Points, in no order, along strands that fork, close into loops and pass close to each other.
Two points are linked if the straight distance between their rows is under 63. Some points are linked to none.
(664): [ 24  12 -24 -20   9 -52 -37   7 -66  50 -46  37 -14]
(182): [-48 -34  15 -39   7  -7  32   5 -12  64 -26  20  34]
(362): [-85 -16  58 -23  28  31  51  25 -37  65  24  94   3]
(401): [ 31  28 -58  40 -11 -87  -6  18 -91   1  -6  20   3]
(438): [ 35 -23 -18  11 -10  -1 -32 -29  46 -51 -16 -50  -6]
(134): [ 21 -20 -15 -13 -15  -2 -24 -10  43 -21 -30 -46  13]
(429): [   0   37   37   -4   39    7  -49   -8 -114   23    9   57  -59]
(466): [ 17   6 -23 -29   1 -47 -25  14 -43  57 -50  25  -1]
(186): [-13   6  23 -25 -17  47  13  14  62   0   6 -12  19]
(67): [-45   3  41 -34  12  19  12  12 -31  70 -10  49  13]
(325): [ 37  44  -8  15 -21 -36 -13  18 -56  12 -10  -2   4]
(336): [ 25  28 -73  44 -22 -80  19  23 -76 -13  14   4  13]
(680): [ 46   2 -33  64  21   3 -31 -53  55 -76  29 -36 -56]
(364): [ 52  15 -67  45 -21 -47  10   5   3 -57  20 -41  -7]
(635): [-31  14  31 -27 -18  56  31  35  55  19  12  16  23]
(280): [ 20  26   7 -17 -21   2 -12  17   3  14 -18 -18  16]
(205): [-14  43  40 -28 -14  38   6  36   2  43   1  37  12]
(678): [ 34  14   3   9  -2  35 -19 -16  71 -48  10 -38 -20]
(274): [ 34  31 -78  50 -25 -63  32  23 -43 -29  30 -19  12]
(25): [-69  -8  51 -31  19  26  30  21 -33  70   2  63  14]
(16): [-78 -29  56 -39  64  50 -11  -9 -73  49  22  93 -44]
(581): [ 13  -5   4  -5  -1  40 -14 -15  81 -36   3 -33 -10]
(9): [-96 -29  62 -19  43  31  41  11 -60  53  27  94  -8]
(432): [ 46  42 -30  24 -27 -40   0  18 -26 -15   5 -25   6]
(246): [ 27  51   9  11  -8 -30 -20  11 -75  23  -6  18  -3]
(473): [  4  -3 -21 -42  -6 -28  -8  15  -5  59 -42  10  12]
(108): [-47 -60  11  -7  14  41  53  -9  99 -16  23 -20  10]
(123): [ 44  37   3  39 -15  13  -6  -8  23 -68  26 -51  -5]
(644): [ 43  32   6  21 -13  27 -12  -6  47 -57  19 -43 -14]
(86): [ 35  37 -13  54 -33 -25   7  -1 -35 -62  25 -46  22]
(249): [  4  29  28 -22 -13   1 -12  15 -28  38 -23  10  15]
(284): [ 33  21 -82  54 -21 -54  35  12 -18 -51  38 -30   5]
(384): [ -5  30  53 -15 -28  41  -9  16   1   1  -7  -7  34]
(378): [  6   5  18 -18 -12  42   0   3  60 -14   0 -30  15]
(624): [-31 -49   1 -20  10  43  24 -18  93 -16   7 -24   5]
(354): [ 53 -13 -70  59  -9 -37 -18 -27  30 -84  17 -46 -28]
(502): [ 48  -9 -58  64  10 -19 -22 -41  39 -86  27 -41 -47]
(613): [ 11 -39   0  34  21  30 -57 -79  73 -56  -1 -35 -39]
(54): [-26 -65   0  -8  24  38  -1 -44  98 -27   2 -33  -6]
(242): [-60 -44  26 -22  -4  10  71  16  37  24  12   1  42]
(252): [  34   23  -45   26    3  -82  -24   13 -102   11  -18   37  -13]
(546): [ -3 -44   5  10  22  41 -30 -57  91 -42  -3 -36 -24]
(142): [-35  -9  41 -38  52  24 -40 -14 -88  50 -12  66 -36]
(180): [-30  32  44 -29 -16  52  22  38  21  42   8  36  25]
(609): [ 34  18 -30   9   6 -69 -35  11 -92  25 -35  39 -17]
(406): [-44 -33  19 -36  -4   5  39  11  19  42 -15  -1  40]
(518): [ 40  38  -2  42 -29  -9   0   0 -14 -61  22 -48  12]
(206): [-61 -55  28  -9   0  15  87  18  54   5  25  -4  37]
(225): [ 31 -29 -16  29   8  12 -48 -57  63 -64  -8 -45 -33]
(203): [-56 -53  20  -8   4  38  72   5  87 -13  30 -10  22]
(333): [ 20  50  19  10   4 -24 -28   5 -95  29  -6  31 -17]
(24): [ -1  40  38  -5  18   1 -37  -2 -96  38  -6  47 -26]
(428): [ -6 -37 -24 -41  -4   1  15   5  63  21 -26 -28  18]
(58): [ 43  31 -17   6 -27 -21  -9  12  -2 -13 -10 -29   7]
(441): [-30  21  47 -31  25  28 -15  10 -55  64  -7  63 -12]
(602): [-23 -19   1 -46   8 -16   5  10 -13  70 -36  21  19]
(445): [-40 -47  28 -21 -10  32  24 -12  47  -8  -6 -30  46]
(629): [ 58 -20 -61  34 -14 -38 -31 -18  28 -70  -9 -47 -19]
(177): [  6 -25 -15 -33 -16  -2  -5   2  39  14 -31 -30  27]
(187): [-87 -36  59 -30  60  40  20  -3 -66  52  22  92 -27]
(162): [ 55  10 -54  30 -23 -45  -8   7  12 -48  -1 -45  -4]

A tip is a point with one link. Name the tips that can be reached along the links from each point below, in the order of the rows.
(225): (680), (428)
(362): (16), (441)
(518): (205), (86)
(333): (429), (249)

Name the points in between on the shortest way along the links from the first point to the second, in order.
(274) / (466): (336), (401), (252), (609), (664)
(180) / (678): (635), (186), (378), (581)
(624) / (177): (54), (546), (613), (225), (438), (134)
(325) / (249): (432), (58), (280)
(203) / (182): (206), (242), (406)
